Each scene shows the same named points in several views. A view is turned or mirrored, and shifted as a whole, has a little noise and may leave points out.
(in the rows, 128 means zero)

Scene 1
View 1
k910: [118 140 124 103 129 131 122 165 143 127 142 135 136 131]
k899: [128 131 102 116 148 142 124 158 129 130 119 138 119 143]
k290: [138 168 130  77 116 125  81 183  90 164 119 153 135 128]
k225: [137 163 131  84 120 125  94 178 108 154 131 154 137 136]
k738: [119 137 132 117 120 143 134 134 154 148 165 153 121 160]
k42: [127 119  88  92 149 120 122 195 124  92  84  94 140  98]
k894: [137 139 118  78  90 125 137 127 147 175 136 136 106 140]
k630: [120 151 149  68  83 116 125 158 144 152 157 134 146 127]
k401: [137 142 109  76 111 116 123 164 130 146 110 118 124 117]
k734: [137 114  79 109 146 135 137 148 142 123  98 119 103 130]
k497: [ 96 120 128 123 143 135 143 162 169  88 160 130 154 132]
k868: [145 120  79 112 147 137 134 143 133 140  91 128  96 137]
View 2
k290: [144  86  98 127 154 135  95 150  98 109 176 123 107 139]
k225: [147  96 102 130 154 143 103 146 113 122 163 124 113 137]
k630: [176 129 101 119 180 107  91 121 116 140 133 106 118 156]
k738: [170 115 122 132 184 128 115 126 164 154 133 146 157 121]
k910: [148 125 114 145 157 124 114 134 144 142 122 119 125 132]
k401: [147 112 111 131 157 112 119 121 114 112 115 112 100 119]
k497: [147 158 119 168 149 133 123 141 178 174  92 109 133 133]
k734: [140 123 124 147 154 117 137 118 148 123  89 124 114  98]
k868: [135  92 131 143 151 122 151 116 147 102 108 149 113  75]
k894: [175  99 113 107 193 101 110 106 125 122 124 135 129 116]
k899: [138 104 122 150 150 138 135 136 149 127 124 141 124 101]
View 3
k630: [160 136 167 123 113  92 133 129  99 143 123 148 130  83]
k910: [134 147 127 151 105 125 167 125  75 136 156 128 132  98]
k497: [161 145 131 177  78 136 179 125  76 143 148 116 134 128]
k738: [163 138 123 146  88 108 145 100 104 130  92 141 136 132]
k894: [157 137 146  94 102 113 123  98 110 101 101 144 135  98]
k899: [119 148  93 136 101 132 158  98  81 114 129 132 135 117]
k290: [101 153 114 115 147  73 140 107  94 145 125 160 135  68]
k225: [125 145 123 121 125  99 144 108  89 126 130 147 134  86]
k42: [102 157 113 123 122 154 175 122  55 112 196 108 134  78]
View 4
k225: [119 109 139 108 139 102 114 101 144 114 130 129 156 102]
k899: [130 121 130  94 132 134 129 117 107 105 130 134 104  87]
k497: [137 163 127  97 167 128 107 118  51 119 166 151 114  76]
k630: [145 148 137 142 148  67 106 113 122 122 156 153 149 120]
k738: [157 126 136 123 146 110 129  99 113 121 153 181 111  81]
k290: [112 108 137 114 140  95 118 100 161 109 126 115 165 117]
k868: [133 116 127 100 110 139 131 130 109  92 109 132  71 103]
k734: [137 142 127 109 127 120 117 132  85  99 129 138  83 110]
k42: [ 93 148 125  88 132 129  98 144  72  91 121  78 113 124]
k910: [136 140 133 110 146 108 111 115 104 112 147 142 128  98]
k401: [124 137 129 120 121  93 110 129 120  98 128 126 117 129]
k894: [158 127 137 145 118  83 129 121 134 107 130 167 106 121]

In a view up to two points have been moved. Name them for each view, in the order of its rows, or write none.
view 1 | k734
view 2 | none
view 3 | k910, k225
view 4 | none
